Each scene shows the same named points in several views. A view is turned or mirrored, shifted and resized as a whole, has a little noise and may leave points out.
In the rows, zero is written as 128.

Scene 1
View 1
J_500: [134 127  98 102 120  85 136 156 197  64 112 142 133  76  36  95 196 189
 165 133  81 109 164 188]
J_55: [109 133 115 143 129  77 124 132 155 105 122 116 112  84 114 147 143 178
 180 151 109  94 139 150]
J_203: [105 137 120 120 121  95 153 166 162 124 118 138 100 107  87 114 170 156
 158 142 121 118 147 167]
J_342: [ 96 131 129 138 127  97 151 162 120 153 131 125  77 103 131 134 141 150
 154 143 141  98 130 139]
J_915: [ 91 140 130 109 115 115 182 194 144 167 121 148  73 130  93  96 179 125
 135 136 150 131 141 164]
J_971: [131 114 107 105 125  96 147 169 146 100 126 143  99  70  66  98 177 177
 147 125 106  86 149 162]
J_191: [100 129 126 130 125  99 154 165 127 148 128 132  79 102 118 126 150 149
 151 140 138 101 134 144]
J_567: [ 91 131 131 135 126 103 158 168 115 166 131 128  68 109 135 131 141 139
 149 142 151 102 128 137]
J_919: [115 129 114 117 124  94 148 163 157 110 120 136 102  91  81 111 170 166
 157 136 112 103 148 163]
J_83: [ 95 138 125 160 131  76 124 126 140 131 126 108 101  96 147 166 123 166
 184 160 124  96 129 138]
J_516: [ 93 158 116 167 127  57 108 104 199  97 112  99 142 106 126 176 136 179
 213 176  97 123 143 165]
J_852: [101 127 125 144 129  91 141 151 118 142 131 120  82  92 134 144 133 159
 162 146 133  88 128 135]
J_241: [ 63 176 134 163 119  76 142 133 193 154 106 111 114 156 142 165 143 134
 197 180 136 162 139 169]
J_50: [ 61 157 149 123 113 127 200 206 128 222 121 146  47 168 134 110 162  90
 130 148 188 155 129 154]
J_645: [ 87 138 134 132 123 107 165 173 123 172 128 132  68 121 129 127 147 133
 147 145 154 114 131 144]
J_692: [ 91 139 126 170 133  72 120 120 128 138 129 100  98  96 163 178 111 165
 188 163 129  90 123 130]
J_202: [ 82 156 129 144 120  88 149 150 172 146 113 122 104 132 123 143 151 141
 176 162 134 138 140 163]
View 2
J_203: [ 90 110 118 147 138  95 130 165 159 119 122  98 165 120 116 145 139 173
 125 166  94 102 130 138]
J_915: [ 71 131 114 138 143 147 126 142 176 147 120 104 176  95  98 158 113 189
 124 181  80  57 114 142]
J_692: [119  81 146  58  97  94  97 184 121 120 147 114 157 109 127 106  67 160
 110 156 151 195 101 120]
J_342: [ 96 101 123  93 105 128 120 161 158 136 128  97 166  99 114 121  93 168
 113 182 116 123 101 136]
J_516: [121  88 152 122 150  30  97 207 104  89 150 127 153 143 138 139 116 167
 130 117 137 197 145 111]
J_191: [ 94 104 119 105 110 125 127 158 160 134 124  94 167 104 113 126 106 167
 113 182 107 114 107 139]
J_50: [ 56 151 126 104 153 201  96 128 173 177 135 134 183  64  77 177  44 209
 123 174  86  41  90 132]
J_852: [104  92 125  86  95 114 122 167 152 129 129  95 163 104 120 111  97 162
 111 180 124 143 102 135]
J_567: [ 91 107 122  89 107 144 117 155 162 145 127 101 168  91 107 126  84 173
 112 184 113 111  95 136]
J_500: [103  97 106 200 145  34 160 182 160  85 108  74 158 156 135 139 216 158
 129 161  81 107 162 145]
J_645: [ 84 115 123  98 119 148 113 151 164 147 129 108 171  91 102 138  81 180
 116 180 106 100  99 134]
J_55: [113  85 128 115 114  66 125 185 138 104 130  95 157 129 133 116 130 155
 118 160 124 163 127 131]
J_919: [ 97 102 114 147 125  85 143 169 161 112 117  84 163 126 124 131 155 164
 121 174  96 110 130 142]
J_202: [ 92 115 139 121 153 100 100 172 136 125 142 127 166 110 112 156  94 184
 129 142 111 127 125 122]
View 3
J_692: [156 160 188  26 112 137 172 158 153 144 126 110 169 135  47  87 165 115
 103 172 164 138 163 158]
J_915: [151 127  89 127 126 112 158 168 140 165 164 124 128 178 115 133 122 118
 133 131 156 126 127 141]
J_516: [123 150 163  19 107 166 150 166 132 126 124 124 174 182  31  34 153 113
 147 125 157 104 188 163]
J_83: [150 151 171  39 109 138 162 159 154 144 131 111 163 151  55  80 157 121
 116 159 160 132 165 151]
J_852: [158 145 154  68 109 125 157 157 166 155 144 106 151 150  79 102 150 134
 111 166 160 139 154 139]
J_919: [141 129 116  93 106 135 136 159 164 152 156 111 142 190  93  81 130 147
 144 134 151 121 163 130]
J_500: [119 115  98  95  90 152 102 157 175 142 161 107 142 229  90  31 118 175
 178 110 142 101 191 114]
J_971: [142 121 113 103  94 133 118 152 187 155 164  98 138 197 103  71 126 175
 147 142 147 125 171 111]
J_50: [161 137  90 131 150  97 195 178 109 171 159 139 126 150 117 184 126  75
 110 137 164 134  95 164]
J_645: [159 140 126  96 125 114 171 164 146 162 151 118 139 153  96 134 137 112
 112 154 162 136 130 147]
J_342: [158 141 142  81 115 120 162 159 159 158 147 109 145 152  88 115 144 128
 113 160 160 139 145 141]
J_241: [131 151 135  48 133 145 180 179  96 137 128 144 162 170  50  91 145  72
 138 116 162 105 150 181]
J_191: [155 138 131  88 115 120 156 159 160 157 151 109 142 161  93 111 139 131
 118 154 157 135 146 137]
View 4
J_852: [114 149 135 111 130 109  92 138 124 142  98 117 110  72 120 149 171  99
 106 143 125 117 162 163]
J_50: [105 147  84 164 149 176  98 164  74 174 141 117 116  48  96  97 118 122
 135 152 104 149  74 158]
J_83: [111 146 125 111 126  79  81 138 129 136  95 115 100  65 132 186 178 109
  99 136 114 134 170 161]
J_202: [126 155 100 128 136  99  83 147 114 142 114 113  97  75 113 166 160 127
 110 136 114 176 130 138]
J_203: [148 166 124 110 139 115  94 135 127 137 109 113 103 108  98 133 165 116
 110 136 142 168 138 126]
J_692: [ 95 138 124 114 122  73  78 140 125 139  92 118 101  47 142 198 179 105
  97 138 103 119 176 177]
J_915: [137 162 113 131 146 155 101 146 105 154 124 114 113  92  88  98 142 116
 124 144 135 159 106 135]
J_241: [117 151  77 140 136  80  73 153 108 143 119 113  88  59 124 199 158 143
 108 133  95 197 121 140]
J_191: [123 154 130 116 135 126  95 139 119 146 106 115 112  81 108 129 161 104
 112 143 131 131 144 153]
J_567: [111 146 125 124 135 132  94 143 110 152 110 117 115  65 113 129 156 102
 115 144 121 120 138 163]
J_516: [133 157 109 104 126  40  71 135 143 122  95 112  84  87 133 224 190 132
  91 126 115 190 171 132]
J_342: [115 150 129 119 134 122  92 141 117 147 104 117 111  72 114 137 162 102
 111 143 125 123 148 160]
J_971: [163 171 155  88 135 119 102 121 146 131  96 113 110 131  92 113 178 100
 106 137 168 147 161 123]
J_55: [135 157 135  98 128  79  86 129 142 129  93 114 101  95 120 172 185 110
  97 134 135 149 173 142]
J_919: [152 167 137 100 135 111  96 130 136 133 102 113 105 116  98 132 173 109
 107 136 150 159 151 127]

Which points are out of place in each view (at most two, in the order of its rows)? Write - if all are in place.
view 1: J_692
view 2: -
view 3: J_919
view 4: -

Scene 2
View 1
J_674: [118 159 151 158 139 136 131 132 148 164 134 122 100 144 134 153 105  99
 143 107 133 144 116  97]
J_947: [124 151 130 146 137 172 126 151 149 135 139 122 103 154 137 151 113 107
 138 104 125 130 122 109]
J_451: [108 163 146 152 120 149 121 157 147 149 128 110  93 133 145 147 117 110
 124  99 109 144 125 112]
J_885: [116 154 123 137 120 192 115 178 150 117 136 113  97 146 147 148 125 116
 121  97 101 127 132 126]
J_41: [119 157 155 159 147 150 130 138 153 171 143 130  98 148 133 167 102  92
 151 105 138 138 115 102]
J_707: [131 146  96 133 125 174 129 147 137  86 124 110 115 159 135 114 124 129
 120 106 112 128 127 104]
J_635: [109 165 145 155 119 128 126 140 140 147 119 106  97 131 141 134 115 113
 122 103 113 152 121 101]
J_963: [125 154 128 150 136 137 135 124 138 131 124 116 109 150 130 128 110 114
 134 109 130 143 118  91]
J_39: [101 171 168 164 122 121 123 144 146 176 124 110  88 122 144 152 110 102
 127 101 114 158 120 105]
J_521: [146 136  89 134 146 166 142 119 135  87 129 122 127 176 121 111 113 125
 138 114 139 124 119  85]
J_922: [108 167 144 157 114 110 129 130 133 143 108 100  99 126 141 119 115 119
 115 104 111 161 121  94]
J_48: [116 160 144 154 131 140 128 139 145 150 129 115 100 140 137 144 111 107
 133 105 123 145 119 101]
J_604: [140 140 111 140 153 182 135 135 148 119 145 133 116 173 125 146 108 107
 151 111 142 119 118  98]
View 2
J_922: [131  82 112 158 103  55 117 126 145 151 140 161 135  99  91 128 143 112
 131 100 148 144 121 158]
J_963: [122 121 126 156 113  94 130 142 138 146 160 143 115 112  93 124 164 116
 133 120 142 146 116 146]
J_39: [107  78 120 161  82  73 101 111 132 154 164 190 134 106  84 113 155 119
 159  87 175 131 127 150]
J_707: [129 150 117 138 124  96 134 136 106 129 136 117 111 139  99 155 123 120
 128 159 131 160 111 145]
J_635: [120  95 116 156  98  72 113 121 131 148 151 166 130 110  90 126 145 117
 143 107 158 140 122 151]
J_604: [103 165 138 149 116 138 137 146 113 136 180 128  95 138  94 126 173 125
 148 147 145 147 112 133]
J_521: [130 166 130 146 138 117 152 162 129 133 155 101  97 129 100 139 162 117
 118 158 118 159 105 141]
J_885: [105 140 119 137  96 103 109 106  78 128 150 153 118 152  92 151 110 128
 161 149 166 147 120 138]
J_674: [103 112 131 161  96 102 117 129 133 151 178 167 117 114  87 110 175 121
 154 105 163 134 121 143]
J_41: [ 91 118 137 162  90 117 114 127 126 152 192 174 113 120  85 105 184 124
 166 105 173 129 123 137]
J_947: [101 137 129 149 100 114 119 125 107 139 170 153 111 135  91 129 153 125
 157 132 161 141 119 138]
View 3
J_963: [116 124  86 101 146 166 121 144 116 132 128 135 160 112 177 191  95 174
 106 145 149 129 125 156]
J_635: [149 137 104  93 154 179  84 116  75 157 153 115 161 123 183 190 103 177
  95 150 150 163 121 178]
J_41: [101 109 101 143 114 206 142 142  57 172 100 116 126 138 175 216 108 168
  99 174 114 132  99 199]
J_885: [ 79 132 141 114  84 142  70  93  94 132  88  78 192 134 119 180 139 142
  96 147 161 200 150 165]
J_521: [ 62 116  76  97 125 119 145 163 189  82  91 147 188  94 142 179  97 161
 121 126 167 111 149 109]
J_604: [ 47 106  94 134  93 150 156 156 139 114  63 126 163 117 137 198 112 153
 113 150 139 121 131 147]
J_451: [124 133 122 107 125 174  77 105  68 158 127  95 166 133 162 190 118 164
  93 155 148 180 127 184]
J_947: [ 82 117 112 126 101 165 116 127  96 139  90 105 163 130 146 196 119 155
 102 156 141 155 128 170]
J_48: [123 126 103 112 135 182 107 128  78 156 127 116 152 127 176 196 106 171
  98 156 140 150 117 179]
View 4
J_963: [129 142  78 114 115 107 138 108 152  87 124  90 127  99 120 128 164 132
 108 183 111 119 151 118]
J_451: [113 159  85 132  97  92 125 129 171  86 131 112 144 102 100 115 166 130
  92 125 166 123 130  96]
J_41: [124 161  85 139 125  80  92  90 158  91 120  98 127  64 117 140 162 115
  94 149 177 100 129 169]
J_947: [131 170  92 116 118  79 132 111 158  91 139 114 107  91  90 148 153 135
 105 148 166 134 139 125]
J_39: [101 141  74 155  93 102  93 121 174  84 109  94 177  87 130  93 180 111
  80 126 163  89 124 120]
J_48: [120 150  80 129 109  96 119 113 161  87 123  98 139  91 115 122 167 125
  97 152 148 111 137 122]
J_521: [156 156  88  73 136 101 185 102 133  92 148 100  69 111  92 171 145 155
 134 220  86 159 174 112]
J_674: [122 151  80 135 117  93 102  99 158  89 117  92 138  76 123 126 166 118
  95 158 154 100 135 150]
J_922: [109 129  69 131  91 121 130 131 166  83 115  88 170 112 131  90 179 126
  94 157 111 104 142  87]
J_707: [139 163  90  84 110  97 189 133 151  88 155 118  92 130  76 148 150 159
 121 173 113 167 160  67]
J_604: [151 174  95  95 141  77 147  91 140  94 145 110  71  84  87 179 141 142
 121 185 145 146 154 148]

Which points are out of place in each view (at most two, in the order of its rows)? Write - if all are in place.
view 1: J_451
view 2: J_674
view 3: -
view 4: J_963, J_922
